Points on a hilly landscape, in no order, each with its height.
From any point a ball takes the steepest step (drop divided by distance) to one of its 2 nearest points. It stops when none of these is lower. Distance is the straight distance between rows; heights are no part of it.
Q_630 height 2.0: [ 13  23 -21   2  12  10  -7  41  12   7   6  32 -11  10 -56 -14   7 -28
  -8 -40]
Q_931 height 49.0: [ 26  22  23   9  -9  -4   7 -21  -7 -14 -35 -10  14  16 -36  -8 -25  -1
  33  14]
Q_243 height 49.8: [-21 -48 -28  15 -23  25 -15   0  -4   8  47  -1  16 -10 -13   4  17  11
  19  -7]
Q_157 height 34.8: [-23  52  17  -5   7  11 -18  26  18   9 -24  28 -30  23 -28 -12  16  23
   8  12]
Q_793 height 45.9: [  2  38  19  11  28 -15 -19 -11   8  14 -39   0  45  15 -25 -13  -9 -16
  25 -13]
Q_219 height 23.5: [-49  32  -1   5 -14   5  25 -11 -34 -10 -13 -18  -8  -8   0  11  47  18
 -42   8]
Q_470 height 34.0: [-23  38  40 -15  17  11 -28  32  44   7 -31  31 -18  34  -6 -34  15   0
   9  20]
Q_833 height 41.8: [-11  10   1  -5 -59  35   7  42  -9   1   5   1 -34   2   3   2   1 -15
  -9  -3]
Q_644 height 28.7: [ 66  -9  43 -13 -15 -41  16  -5   6  -9   1 -15 -53   8   4  20 -20   0
  -5  17]
Q_368 height 53.7: [ -1  -7  15  15 -23  20 -55   0  18  27  42  11  24 -13 -30 -24  18  -1
  28  -5]
Q_974 height 5.2: [  2 -12 -21 -23 -12  23  13 -12 -48 -31 -16 -13   6  12  -7  -8 -20   1
   5 -19]
Q_249 height 22.5: [-30  56 -30  10 -31   0 -18  35  -6  38  -5  17 -10   0 -24  -2  20  21
 -21  -8]
Q_311 height 39.2: [-24 -32 -13   6  -7  10  40  -7  -4 -24 -24  -8  -7 -11  30 -11   7 -36
 -31 -29]
Q_948 height 10.4: [ 30  15  51  -8 -49 -12  14  15  18  -9   2  -9 -57  10  -3   8 -15  -4
 -12  27]
Q_396 height 24.9: [  2  25  32 -21  46   9 -36  38  33  12 -18  30  17  27  -4 -33  -3 -23
  11  -9]
Q_306 height 27.8: [ -9 -47 -16 -11 -23  18 -14 -23 -49 -14  28  -5  29  -1  22  -5 -15  16
   5   1]
Q_668 height 51.3: [-12 -25 -27  40 -21  15 -15  -1  -5  11  33  -4  30 -17 -33   9  19  12
  32   6]
Q_638 height 40.6: [  3 -11  -5   8 -14  -9  30  14  20 -20  -3   5 -19  14 -40   7  13 -37
   7 -25]
Q_835 height 44.1: [-34  64   4 -11  24  16 -42  41  16  53 -32   2   2  19  -3 -27   2  -3
 -10   2]
Q_286 height 35.3: [-28  49   3   1  71  -1 -15  14  27  17 -55   1  -9  29 -26 -27  13   6
  12  22]
Q_291 height 25.0: [-20  66 -27  13 -27   7   5  -6  -9  33  -9 -18  22 -17   4  14  28  14
 -51   1]
Q_754 height 30.3: [ 42  15  52  -8   4  -7  -2   9  38 -17  -4  20 -21  28 -16  -6 -14   1
  13  17]
Q_451 height 22.7: [  5 -67 -10 -13   1  12  16   2  -3 -25  16  21  -6 -16  76 -10 -26 -27
 -19 -17]
Q_427 height 23.9: [-26  48 -25 -21   0  -9   0 -19 -31   0 -19  -5 -13   3 -26  -2  37  21
 -43 -33]
Q_132 height 76.2: [  5 -14  40 -21  -1 -20 -20 -20   3 -17  18  19  18  23 -14   4 -10  45
  36  16]
Q_25 height 79.1: [-17 -54 -14   8  10  14  31 -12   8 -33   2 -10   9 -55  77 -26 -33  19
  11  17]
Q_582 height 36.1: [-22  34  22  11 -51 -21  22  -1   6  -8 -17  -5 -23   3 -24   9  34 -15
  -3   5]
Q_569 height 62.1: [ 20 -27   6  -5   4   4   7  21  19 -24  24  19  -4  24 -36  -3 -16  30
  28  15]
Q_790 height 74.9: [ 28 -55  17   1 -32 -24 -22 -36  -8   9  45 -29 -20 -21  29  11  -2  33
  -1  29]
Q_677 height 2.1: [  1 -54 -21   3  -5   6  18  19   2 -15  26  20  10   4  21  16  -1 -35
  -9 -37]
Q_162 height 13.4: [  8  21  10 -17 -24  22  -7 -17 -37 -16 -27  -4   9  19  -8  -5 -24   2
  12 -10]
Q_914 height 59.0: [-25  -6 -43   8  28  -7  26 -22 -35 -21   3  -6  15  -6 -24  24  22  17
  -1 -13]
Q_819 height 28.4: [ 11  35 -10   6  12 -15 -13 -24  -9  19   0  -7  65  -8  -5  10   4 -12
 -17 -36]
Q_4 height 31.6: [ 11   8  -6  24  -8 -10  -4 -29 -33   4   6  -3  54  -8   6  16   3 -22
  -3 -16]
Q_683 height 71.4: [ 21 -51 -11   2 -41  10  -5  -7 -10   0  35 -19   2  -9   8  -7 -38  15
  18   8]
Q_800 height 41.6: [  7  53 -46 -26  46   6 -33  16  -1  30   9  19   0  -7 -28   6   1   7
 -27 -44]
Q_577 height 68.8: [ 26 -36  -1  -9 -29   8 -17  17   1   0  26  18  17  16 -26 -24 -30   3
  21 -12]
Q_279 height 22.1: [-37  -9   4   1  -6  15  59 -15 -25 -36 -38 -39 -20 -27  33 -16   9 -24
 -27   6]
Q_539 height 37.1: [ 13  27  54  -8  20 -19 -30 -23  -3  11 -27  17  16  24  17  15 -10 -13
  21  10]
Q_551 height 50.9: [ -5 -20 -14   8   1 -15  -4  -6   6 -13  10   6  22   1 -63 -18  10  22
  43   2]
Q_152 height 26.1: [ 35  16  27  12   1  18 -15  11   5   7  -8  16   4  19  15  21 -36 -12
  24  23]
Q_263 height 74.1: [ 29 -62 -20   7 -13   2  24   6  -8  -1  44 -33  -9 -32  66   7 -41   6
  13  25]
Q_72 height 3.4: [  3 -48   3   3 -15 -23  37 -30  -6 -32   7 -19   1 -14  18  11  -7 -14
  13  10]
Q_426 height 45.6: [ 13  16   1  10 -38  29  21  33   1  -8  -9  -4 -31  10 -27   9 -11 -21
   6   2]
Q_107 height 27.4: [-37  20  -8  11 -53 -19  25   5 -17  -1  -7 -23  -2 -11  -4 -15  37 -16
 -44  -7]
Q_529 height 23.6: [ 11 -36   3 -29 -19   5   8 -29 -50 -27  14 -10  11   5  40   6 -26  12
  -1   8]
Q_801 height 46.8: [-15 -29 -34   3   5   5 -18  18  -7   5  44  25  29   5 -22  14  19   9
  16 -26]
Q_893 height 25.9: [-39 -60 -18  17 -27   0   4 -33   9  -9  15 -23   8 -24   6 -10  25  11
  17   0]
Q_62 height 19.9: [ -5  55  -7   7  14   7 -15  42  28  22  -9  26 -17   6 -48 -14  20 -11
 -10 -20]
Q_189 height 11.5: [ -1  32   4   6 -41  26  -7  17 -23  12   1   2  -2   3  12  14  12 -31
 -39 -19]
Q_727 height 77.0: [ 12 -72  -6  12 -27   7 -11 -24   3  16  38 -35 -27 -46  65   1  -6   7
  -4  23]
Q_138 height 34.1: [ 66 -28  28 -14  -1 -49  14  -1 -10  -5  24 -26 -34  -4  20  28 -30  20
  -5  20]
Q_941 height 17.0: [ 27  12  29 -22 -10  10 -27 -22 -36  -6 -15   6  17  26  16  10 -38  13
  21   4]
Q_990 height 7.7: [-12 -29  -5   5   1 -18  34 -28 -15 -34  -2  -7  12  -2   0   8  15 -21
  -1 -20]
Q_975 height 70.0: [  7  10  11   7  45   3 -15  11  36 -11 -18  30  21  23 -22 -27   4  17
  44  31]
Q_802 height 62.2: [ 53 -21  20  18  -7   9 -11  27  34  -3  32  29  11  20  -8  -1 -33   5
  23  20]
Q_87 height 58.6: [-22   5 -59  12  35 -15   4 -28 -29   4  14  -7  25  -9 -29  17  25  33
  -7 -15]
Q_478 height 26.6: [ -1  59 -42  16  55 -13 -10 -13  -1  25 -24   2   1  -2 -55   5  -4  19
   3  -8]
Q_909 height 21.7: [ 47  11  57  -7 -16 -23  15   4  26 -21   3  -2 -44  22  -8  10 -14   6
  -2  27]
Q_639 height 30.5: [ 40 -57   0 -24 -10 -26  25  -6  12 -14   5 -18 -38 -20  64   1 -36 -17
 -18 -13]
Q_759 height 49.9: [ -1 -36  23 -11  22   6  45 -15  -3 -26 -15 -11 -29 -45  82 -15  -7 -23
 -19  26]
Q_266 height 43.9: [-31  61  13  -7 -14   2 -43  29   7  53 -22  10  10  16   7 -16   7  -1
 -17 -10]
Q_172 height 48.1: [ 22 -44   8  -3   9 -10  50 -17 -10 -24   0 -14 -31 -37  66  15  -7 -30
 -12  23]
Q_229 height 20.0: [ 27 -12  25 -30 -16   1  -4 -25 -42 -21   4  -6  -2  16  24  20 -30  14
   8  11]
Q_870 height 37.7: [-30 -33   0   4 -10   9  44   9  23 -31 -23   2 -31 -18  43 -13  18 -35
 -33 -21]
Q_785 height 46.9: [-22   7   0   7  42   9 -62  16  27  19   7  21  33  -2 -27 -45  12  25
  37  25]
Q_864 height 51.5: [-33 -60  15   7  32  -3  31 -22  -2 -35  -8  18  20 -35  63 -22  -8   3
 -19  -5]
Q_556 height 61.2: [ 21 -27  -2  10 -20  -2  24  -9  -8 -26   4 -20   8   2 -22  12 -28  21
  33  24]
Q_509 height 38.0: [-21  52  16  27 -32   2 -11  42  31  29 -15  18  -8  13 -18  -8  15   0
   7  18]
Q_240 height 30.8: [-53 -61 -42   9  16  13  10 -17 -17 -12   7   4  27 -28  24 -22  15  18
 -17 -24]
Q_49 height 41.7: [  3  57 -21 -23  70  -5 -40  19  27  30 -20   2   3  -8 -33 -32 -10   0
  -9 -23]
Q_525 height 37.9: [  1  36  57  -4  16 -10 -21 -21   6  28 -48   2   1  29  15  -7 -19 -20
  16  19]
Q_665 height 53.2: [  3 -18 -23  42   5  12   0  22  15   6  21  20  24  -4 -43  10   7  12
  44  19]
Q_945 height 15.4: [ 14  37  25   4 -37  28 -30  15 -21  19 -12  12  -2  19  19   5 -18 -32
 -13 -14]
Q_546 height 37.6: [  1  15  29 -30 -13  12   1   5  -4 -26  -9   8 -25  33 -25   3  -2  14
  10  -2]
Q_302 height 28.5: [-10 -54 -10   0  13  30  22   7 -22 -20   3  11   9 -19  59  -1 -14 -34
 -36 -21]
Q_244 height 43.2: [  1  52  10  18  37 -12  -6  19  46  27 -14   8  17   1 -29   8  19 -28
   1 -25]
Q_421 height 58.0: [  1  20 -58  14  36 -12 -11 -14 -17  25  17   2  43 -12 -35   8  10  25
   3 -24]
Q_380 height 56.4: [ 14 -13  18  35 -19  30 -48   8  39  24  42  14  16  -8 -14 -25   4  10
  30  28]
Q_269 height 32.5: [-39 -53 -56   1  25  25  18   2 -26 -21  -1   8  10 -17  25  -5   5   8
 -12 -23]
Q_127 height 42.1: [-30   6 -16  -6  -4  20  27   5 -29 -28  -5   2 -23   6  -1  32  25   1
 -13  -7]
Q_538 height 13.7: [ 19 -44   2 -33 -18   0  26  12  20 -26   5 -13 -44   4  41  -5 -36 -14
 -10 -24]
Q_355 height 34.9: [ 11 -16   6  17 -21  22 -23 -14 -11  -1  24 -10  23  -2  -8   8 -22  48
  42  35]
Q_823 height 50.4: [-13 -58 -12 -17  -6   1  40  -9   6 -39  -6 -16 -10 -12  50  -5 -23  10
   8  -8]
Q_952 height 25.3: [-20  72 -12  12  -8  18 -11  -5 -12  28 -31 -17  14   2  -4  13  12   6
 -19  -7]
Q_842 height 23.0: [-47   8   3   8  -7  11  43 -17 -30 -21 -22 -30  -7 -17  19   4  32  -6
 -47   3]
Q_616 height 72.3: [ 47 -29  25  12 -17 -16 -17  -1   9   2  42   5   0   0   9  18 -25  21
  18  40]
Q_96 height 36.0: [ 19   4  41  13   8 -29 -25 -31  -7  12 -14  13  33   8   8  16 -15  -5
  35  21]
Q_174 height 22.0: [-21  71 -26   8   2  -2 -26  34  17  46  -8  15 -21  -4 -35 -11  18  10
 -22  -9]
Q_267 height 79.5: [ -6 -71   3 -25 -15 -24  -2 -23   8 -21  37 -29 -17  -6  41   4 -20  52
   7   6]
Q_831 height 26.8: [  7  57 -22 -13  29 -10  -8 -30   8  29 -11 -15  51 -14  -7  19   8   1
 -24 -37]
Q_488 height 42.9: [ 13   0  -9   1   0  -4 -21  17   3   0   3  23  30   1 -56 -41 -10 -13
  24 -27]
Q_624 height 28.6: [ 27   7 -12   4  -1  13   1  26  12   1   0  25  11  14 -52 -25  -7 -31
   8 -31]
Q_523 height 41.9: [ -9  41  41  14   3  -4 -15  -6   3  16 -10  22   5  15  24  47  20 -15
   2   6]
Q_270 height 42.6: [  3  14 -52  -9  18 -12  11 -14 -17  -1  -4 -10   6  -7 -42  -5  11  -8
 -26 -52]
Q_898 height 26.3: [ -6  42   9  14  30  27 -16  14   8  23 -45   0  11  30 -13  -3 -19  -4
  21  15]
Q_283 height 12.3: [  9  -8   5   5 -22  15  22  -6 -31 -13  -3   0  -5  -2  26  16   6 -48
 -29 -13]
Q_165 height 74.3: [ 43 -52  17   9 -22 -27 -22  -4  -3  30  52 -36 -33 -24  25  14 -14  39
  -5  33]
Q_651 height 21.0: [  9  21   9  12   0 -31  11 -21  -1 -13 -10  -4  29   5 -32  11  16 -28
   5 -28]
Q_400 height 52.9: [ -4  -8   5  13 -14  -5 -27 -20   7  -1   6  -6  19  -4 -58 -33   9  31
  43  19]
Q_6 height 44.2: [ 37 -38   8  -7   0  -6  -9 -25 -48  -7  24  15   8 -13  54  38  -4  -4
  -5  27]
Q_674 height 32.6: [-17 -29   8 -24 -18   0  28  11  14 -30   0  12 -41  18   2  11  16 -16
  -8 -29]
Q_378 height 42.8: [-61 -15 -29  -5   0   8  31  10  -2 -19 -18   4 -44  -7  11  -2  40   1
 -39 -19]
Q_542 height 24.4: [-23  80 -39 -24   9  -7  -7 -28  17  48 -13  -6   1 -20 -14  11  22  31
 -37  -4]
Q_42 height 44.5: [-14   1  -9   5  71   0 -32  18  25  22 -26  -5  45  22  -2 -59  -5 -10
  25  35]
Q_404 height 68.9: [ 10  -3  -3  19  33   5 -23  22  47 -11   8  32  26  13 -28 -42   9  27
  44  41]
Q_163 height 26.7: [ 24   8  28  29   1 -31  12 -15  19 -14 -11   8  24   5 -38  10   6 -26
  26   2]
Q_483 height 44.8: [ 20 -37   1   6 -21 -11  30   1  15 -24   0  -3  -4   4 -29  -5 -12 -30
  17 -17]
Q_490 height 41.5: [  5  37  45   8  -4   4 -15  -6 -10  15 -17  22 -13  18  40  52  -5  -7
   8  29]
Q_500 height 30.6: [-11 -33   2   0 -41  26 -33 -34 -33   6  35 -13  16  -7  11  -8  -2  24
   9   7]
Q_53 height 33.6: [ 10  -6   1  20 -22 -10 -12 -38 -42   0   6 -14  50 -12   2   8  -3  -5
  20   6]
Q_960 height 44.3: [-42  52  -1 -14  54   5 -28  32  31  64 -41 -22 -10  25  -8 -45  12  -4
 -18  23]
Q_64 height 41.1: [ 35  11  45 -10  -5 -14 -12 -20 -19  -6  -2  20 -17  13  32  51  -8   4
   8  30]
Q_210 height 44.9: [-13  28  20  -5  57 -15 -29  -7  17  33 -42 -15  49  24 -16 -34 -14 -18
  25   5]
Q_572 height 58.9: [  4 -29 -15 -14  -5  19  12  15  -7 -25  11  10 -14  17 -22  10 -20  22
  22  -3]
Q_829 height 40.3: [ 21  -3  35 -11 -15  -4  20 -17 -19 -22  10  -4 -33   1  43  56   1   0
  -1  31]
Q_30 height 31.7: [-31 -50 -28  12  34  31  29   8 -10 -24 -12  15  17 -24  50 -13  -6 -10
 -31 -22]
Q_301 height 26.2: [ -8  72 -28  18  23  -1  -3  -3   4  26 -43  -8 -12   1 -52  -9   5   4
  -6 -11]
Q_535 height 43.5: [-49 -14  16 -14  -8   2  23   0  -5 -12   4  15 -14  -2  26  -6  46 -21
 -56 -32]
Q_340 height 55.4: [ 21  -7  32  13 -19  -3 -30 -24  25   2  11  -9  23   4 -28 -43 -10  33
  34  36]
Q_619 height 46.2: [ 51 -59  -4 -16  15 -16  32 -16 -27  -2  12 -13 -20 -43  73  20  -1 -19
 -15  35]
Q_9 height 55.2: [  5   9 -36  32  33  10  -2  19   4   6   3  21  19   0 -54  12   3  13
  30   4]
Q_84 height 23.7: [-51  41 -25 -17 -25  -9   5   0 -34  10  -5  -6 -10  -4 -14 -10  42  30
 -50  -8]
Q_865 height 28.8: [ 12  19  21  14  29  23 -22   7   3  20 -30  19  29  30  16   4 -35 -10
  34  24]
Q_381 height 19.3: [-18  -7   6  -9 -34  16  50 -16 -27 -35 -26 -43 -33 -15  29  -5   2 -22
 -10  13]
Q_867 height 25.6: [-21  75  -9   0   8   2 -13   3  22  58 -27 -22  17   1  -3   4   1   2
 -21 -10]
Q_628 height 26.0: [ -9  72 -14 -24  41 -12 -15 -16  26  46 -23 -21  24  -6  -3  15  11  -2
 -15 -21]
Q_156 height 39.4: [-18  36 -15   8  -1 -21  26   7  28   7  11   0 -10  -4 -36  18  48 -22
 -36 -39]
Q_838 height 43.0: [-59 -18   5 -22  -7   4  30   2  -5 -28 -14  10 -33   0  28   2  42   0
 -36 -16]
Q_39 height 70.9: [ 14  25  17  -1  28  16   1  16  21 -17 -27  25 -10  32 -34  -5  -2  23
  32  21]
Q_319 height 37.0: [-15  47  43  25 -11  -1  -7  26  49  21 -33  12 -13  23  -6 -15  16 -16
  12  41]
Q_837 height 43.1: [ -4  32 -37 -11  95 -21 -42  24  30  21 -14   8  16 -16 -39 -44  -9   6
   1   3]
Q_552 height 42.5: [ -3  21  27   8   8   2   0 -12 -25  -8   8  18  17  11  28  50  22 -14
  -7  -5]
Q_433 height 46.1: [  3 -10  11 -11 -56  25  24  31  -3  -9  19  -6 -49  -1  36  17  -3 -21
 -15  14]
Q_949 height 40.0: [  3  47 -29 -23  51   3 -41  26   2  21  -5  26  -1   2 -40 -20  -8   7
  -9 -37]
Q_23 height 17.2: [ 21 -25  15  -9 -25   6  21 -15 -30 -13  -4  -2 -24 -14  48   8   3 -51
 -35   1]
Q_553 height 38.3: [-17  33  -8  -7  47  14 -18  22  -1   1  -7  40 -13  19 -31  20  10  21
  17  -4]
Q_233 height 39.9: [-10   4 -35  -7  24  22   1  24 -23  -8   6  33 -23  22 -31  29  11  18
   7 -12]
Q_467 height 44.6: [-28  40  30 -22  62 -12 -21   5  30  41 -48 -27  14  26 -12 -30   2 -24
   0   0]
Q_744 height 43.4: [ -6  60 -22 -24  -1  15 -21   9  -4  31   2   1   6   0 -11   0  18 -10
 -48 -52]
Q_923 height 35.1: [ 23  -2  25  17 -12 -24 -26 -48 -31   3 -10  -1  37   1  12  17 -18   9
  30  27]
Q_757 height 50.8: [-16 -49  15  -4  27   6  35 -19   0 -39 -14   8  -9 -29  73 -10  -8 -14
 -21   5]
Q_81 height 43.6: [ 13 -10  19   2   4   4  -6 -19 -45 -17  20  25  21   3  44  47   4  -6
 -10  17]
Q_364 height 27.9: [ -8  27 -40  -3  11  28   1   2 -40  -1  -5   0  13   5 -11  22   4   3
 -25 -30]
Q_371 height 30.9: [ 25  20  33  29  15 -20   8  -5  39  -7 -29  13  23  18 -29  -6  -3 -25
  29  19]
Q_278 height 32.7: [  5 -17  17  10 -39  28 -44 -31 -12  14  37 -17   5  -9   3   1 -11  34
  20  29]
Q_123 height 24.3: [-27  43 -35   4  -9  15   5  26  -7  21  18  10 -13  -6 -10  19  37  -3
 -49 -23]
Q_386 height 69.6: [ 46 -26  19 -16 -24  -3  12  17  11 -18  18  -1 -26  18  -4  10 -37  -2
   7   2]
Q_988 height 19.1: [ -4 -25 -27  14   2  16  23  27   1  -5  27  17   9   3  -3  29  16 -38
 -11 -36]
Q_633 height 26.4: [-27  32 -20   7 -33  -6  28 -13 -20  -6 -30 -32 -14  -8 -26 -13  31 -10
 -33 -19]
Q_475 height 25.8: [-12  59 -21  15  -8  -5  10  -9  -8  10 -34 -19 -12  -2 -48  -6  17  -3
 -16 -17]
Q_197 height 20.1: [ 33  17  22   2 -27  16 -11  -1 -24   5  -5  15  -5  15  15  15 -25 -30
   1   1]
Q_782 height 78.4: [-11 -69 -15  -7  -8  12   6 -27  -2 -20  11 -18   5 -44  77 -31 -26  17
   1  12]
Q_151 height 51.6: [ 31  -4  -3   6 -16  26  34  30  21 -27   1   1 -31  11 -32  16 -15  -6
  22  16]
Q_43 height 23.4: [-36  41 -36   5 -38   2  -3  35 -18  30  19   8   6  -8   7   7  32  21
 -49  -5]
Q_850 height 75.9: [ 27 -65 -17  11 -22 -22   1  -3  10  18  48 -50 -27 -50  60   2 -24  14
   7  26]
Q_796 height 40.5: [-36 -18 -39   7  18   9  46 -10  -5 -18 -32 -13  -3 -17   1 -20  18 -17
 -50 -39]
Q_618 height 53.8: [ -9 -73 -28  -3 -15   2  18  -2  19 -22  24 -13   0 -16  38  -4 -25  19
  16  -1]
Q_692 height 37.4: [-10  36  -5  -7  64   1 -29  16   2   7 -23  26   2  17 -33  -9   3  22
  21  -3]
Q_921 height 14.3: [ 22  11  28   1  29   0 -33  15  31  10 -11  32  32  25  -1 -35 -18 -20
  25  10]
Q_604 height 73.3: [ 61 -34  28  24 -14 -34 -18   5   4  18  41 -25 -16 -13   9  18 -27  46
   6  48]
Q_376 height 25.1: [ 54 -65   2 -18 -23 -32   7 -13  -8  -3   6 -10 -25 -14  36   4 -30 -18
 -12  -4]
Q_737 height 28.0: [-17  30 -23  12  65 -23 -29  -6  23  48 -19 -18  55 -12 -29 -15  -1  12
  26   1]
Q_891 height 43.7: [-22  64   4 -18 -20  16 -41  24  -4  38   1  12   7   6   3  -6  13  -6
 -34 -40]
Q_928 height 26.5: [-11   6 -40   5  10  15  19  22   1   6  13  11 -11   5 -16  26  29 -16
 -33 -42]
Q_706 height 38.9: [ -6  18  26 -12 -31  11  21  -2 -10 -28  -7  -8 -34  16  -4  25   5   8
   6  14]
Q_462 height 34.7: [-22 -21  12  -6 -22  12  43   5   6 -25  -4  -7 -47 -19  59  -1  10 -31
 -26   9]
Q_250 height 11.6: [ 21 -63   7  11 -21 -26  18 -31 -11 -11  28 -10   4 -24  32  24   3  -7
  14  23]
Q_673 height 45.0: [ 46 -42   4  -8   4  -1  18 -15 -41  -2  16   5 -14 -25  59  36   1 -19
 -16  30]
Q_495 height 56.7: [ -5 -57 -20 -11 -11  16  17   8  -5 -25  14   1  -1   9   8  12 -19  15
  20  -9]
Q_24 height 76.9: [  8 -29  29 -31   0 -23   8 -15  -4 -34  25  -6  -6  24   0  18 -15  49
  21  11]
Q_971 height 35.5: [-18  45  28   2 -12 -14   4   6  14  -2 -16   5 -13  14 -32  10  30  -5
   4  -4]
Q_454 height 36.2: [ -5  35 -20   6  71   2 -24  21  19   9 -38  21   2  17 -35 -35  -1   5
  22  14]
Q_417 height 35.2: [-36  63   0   5  35  -9 -22  11  17  27 -44  15 -29  17 -33 -18  20  23
   4  20]
Q_33 height 39.1: [-14  34  10  16 -60  14  -4  42   8  22   0  11 -16   9 -14  -3  11  -6
  -3  14]
Q_761 height 38.1: [ 42 -31  25 -23   1 -29  23 -11  -9 -19  24 -17 -41   2  40  45 -18  16
  -2  23]
Q_596 height 41.2: [-17   6 -44  -8  17  -2  33 -17 -16  -9 -11 -14   2  -4 -18  -3  31  -8
 -48 -42]
Q_732 height 45.2: [-18  -7  19   9  50  -3 -48  11  40  19  -1  10  47  13   4 -50  12   5
  39  42]
Q_973 height 43.8: [-13 -14  27 -18  -9 -10  11  -2  -7 -14  18  25  -9   9  23  10  37 -43
 -41 -35]
Q_554 height 24.6: [-34  77 -32  -3  -9 -16  -4  -7  12  47  -8  -5  18 -16   2  16  28  33
 -37  10]
Q_843 height 40.9: [ -2  46 -14  14  25 -15  10  16  30  22   7  11  14  -4 -38  30  32 -16
 -13 -36]
Q_919 height 71.5: [ 47 -32  24   0 -20 -14   1 -14  -2  -4  22   3   4   7   7  20 -22  -1
  15  19]
Q_363 height 59.4: [ -9   0 -23  11   9   1  20  -8 -25 -18 -11  -5   9   0 -34  25   8   9
  17  -6]
Q_413 height 51.4: [-12  -2   2  10   0   0 -50   2  -1  23  33  12  47 -14 -25 -14  19   4
  25 -12]
Q_936 height 31.4: [ 11  27  51 -21  24  16 -30  33  44  -3 -15  36 -13  40   3 -23  -7  -3
  12   9]
Q_929 height 47.4: [  8  24  26   0   7  -9 -14 -11  -6 -11 -27   6  33  15 -31 -11 -11  -3
  31  -2]
Q_10 height 66.2: [ 28 -16 -14  13  19  12  -4  24  36 -21  12  30   7  16 -48 -31  -8  36
  33  32]
Q_166 height 21.3: [ 40 -44  18 -25 -19 -23  11 -26 -20 -12  -4   6 -23  -8  37   3  -9 -37
 -18  -3]
Q_903 height 35.0: [-28 -12   5  -5 -38   1  29  17  12 -15   1   3 -37   6   1  -1  26 -31
 -22 -23]
Q_603 height 16.2: [ -8 -69   3  23 -21  -8  12 -41 -12 -11  34 -22   7 -40  42  12  12  -3
   6  29]
Q_712 height 46.0: [  3 -43 -11 -21   3 -11  34  -7  13 -33   7 -33 -23 -19  75  -8 -41  24
   8  -2]
Q_955 height 37.5: [-11  10  -3   9 -26  -5  26  17  19  -3   2   4 -22   4 -29   5  34 -42
 -18 -30]
Q_11 height 44.0: [-14   8 -34  -2  98 -13 -39  21  25  31 -26 -15  37   3 -22 -61  -4  -3
  14  25]
Q_338 height 42.7: [  5  53 -49 -27  23  18  -9   4  -4  30  16   9   2 -13 -18  16  15   4
 -50 -45]
Q_347 height 36.3: [ -4  20  37 -16  -5  -9   2  -2   2 -18 -10  16  -7  25 -27   8  20  -8
  10 -12]
Q_259 height 70.2: [ 41 -38   7  -6 -36  13 -22   7  -5  -1  31  -4  10   8 -11 -20 -43  18
  19   9]
Q_818 height 44.4: [-33  48  -3 -23  76  -5 -16  13  35  57 -35 -35   0  10 -17 -33  14 -11
 -14  15]
Q_756 height 77.6: [ 13 -78 -10   8 -10  -3  -2 -28  -5   5  25 -23  -9 -62  82 -21 -16  11
  -8  30]
Q_344 height 75.5: [ 21 -34  37  -1 -34 -32 -26 -43  -8   6  31 -17   0 -10   9  10  -7  35
  17  36]
Q_360 height 48.2: [  5  -4 -21   3   8 -11 -10  -2  -8 -12  -5  11  15   6 -61 -27  -3   3
  27 -15]
Q_329 height 43.3: [ -6 -14 -40  -5  21  17  -6  29 -16  -2  29  32   6  11 -27  24   9  12
   6 -27]
Q_69 height 14.2: [-14  -3 -16 -13 -29  29  30  -8 -31 -32 -28 -30 -21  -2   6 -11  -5 -14
 -11 -12]
Q_579 height 78.1: [ 12 -46  17 -22 -10 -39  10 -16  -6 -23  34 -39 -20   4  17  11 -33  49
  10  18]
Q_298 height 21.4: [-18 -55   2  22 -35   3   3 -36   6  -3  32 -35  -5 -32  14   7  10   6
  16  19]
Q_423 height 75.8: [ 21 -26  42 -17 -20 -43 -22 -40  -7  -7  16   1  13   6  -1   7 -10  29
  26  20]
Q_841 height 40.7: [ -7 -12   4 -11 -17  18  38   6 -12 -31   2 -13 -34   6  11  31   1  -2
   4  10]
Q_485 height 72.7: [ 34 -51 -17   4 -32  11   3   0 -25  -1  43 -26   0 -24  40   7 -43   0
  14  22]
Q_524 height 65.9: [ 45 -19  13  -1 -16  17   0  27  13  -5  23  23   3  23 -21  -3 -37 -16
  15  -6]
Q_911 height 60.0: [  8  -1  -5  19 -11   3  27 -14 -24 -26 -10 -16   9  -1 -19  25 -10   1
  31  18]
Q_225 height 27.1: [ -3  46 -45  11  64 -20 -23  -8   9  43 -17  -9  36 -16 -38   0 -13  22
  15 -10]
Q_445 height 48.9: [-17   6   2  14  27  10 -61  12  21  38  20  17  44 -10 -21 -20  13  17
  36   5]
Q_178 height 58.4: [ 43 -14  33  14 -23 -23 -11 -18  14  -6  14 -24  10   5 -21 -26 -36  39
  25  42]
Q_480 height 15.1: [ -2 -18   1   0  -2 -33  13 -21  -5 -21   4   5  27   3 -36   1  16 -19
  19 -28]
Q_830 height 25.7: [-10  61 -11  11  19  26 -15   4 -12  21 -41  -2  11  17 -14  15  -9   5
   8  -3]
Q_450 height 24.1: [-13  76 -28 -26  25  -9 -12 -28 -10  25 -25 -11  -5  -7 -28   3  18  22
 -30 -31]
Q_655 height 59.1: [ 34 -15  16  28   2  15 -34  22  40  15  29  30  29   7  -2 -21 -22   6
  30  39]
Q_287 height 29.2: [-48  -6   9  -4 -57 -10  31   4 -17 -15  -9 -16 -22 -12  23 -20  27 -13
 -34   9]
Q_330 height 39.0: [ 32 -47  -9  -9   4 -34  24   6  24 -21   9 -32 -29 -38  81 -19 -49  14
  -3 -13]
Q_94 height 29.1: [-50 -67 -23  20   0  11   8 -29  -7 -18  12 -13  22 -30  36 -19  20  17
  -3   5]
Q_688 height 36.4: [ 19 -18  12 -24 -37  11  31  24  11 -11  11 -24 -62  -1  37   8 -26 -14
 -11   2]
Q_238 height 42.4: [-48  10 -30  -3  -6   8  19  13 -17  -9  -1   6 -42   5 -10  16  41  12
 -31 -17]
Q_685 height 56.6: [  4  25 -46  23  37   9 -15  18 -16  22   2  20  22   0 -42  12  -7  10
  14 -15]
Q_528 height 35.4: [ 17  35  53   9  -9  -3  -4  17  51  -5 -29  17 -21  29 -11 -16   3 -14
  12  30]
Q_519 height 31.5: [-29 -21  26 -20 -47  -3  29   2  -5 -18   2  -8 -43 -13  51  -9  22 -17
 -33  16]
Q_956 height 29.0: [  4 -40  19 -39 -21  -9  21   2  13 -26   5   9 -37  22  12   3 -14  -6
  -5 -31]
Q_951 height 26.9: [ -2  34 -18   7  -3  34  -1  13 -31   0 -18   0  -1  11 -16  19  -5  -3
  -2 -15]
Q_13 height 45.7: [  4  56  19  14  -4 -13 -13  23  36  34   3  12  13  -3 -16  10  14 -46
 -18 -34]
Q_662 height 61.4: [ 29 -30   5  13 -28 -10   6 -10   9 -17  21 -31   6  -2 -27 -15 -34  36
  32  34]
Q_292 height 7.0: [ -4   5 -10  10 -10  19  20   1 -24  -2   4  -7  10  -2  12  15  19 -38
 -45 -34]
Q_185 height 44.7: [  7  28 -37   1  22 -11  -5  -1 -16   6  -9   1   5   0 -66 -20   0  -7
   2 -42]
Q_698 height 15.6: [  3 -71 -10  -9 -13  -4  14   2   9 -21  17  16  -1  -5  42  -4 -15 -32
  -4 -30]

For each start below, name the point where the ball stops.
Q_579 | Q_949
Q_975 | Q_538
Q_911 | Q_921
Q_270 | Q_475
Q_539 | Q_952
Q_919 | Q_949
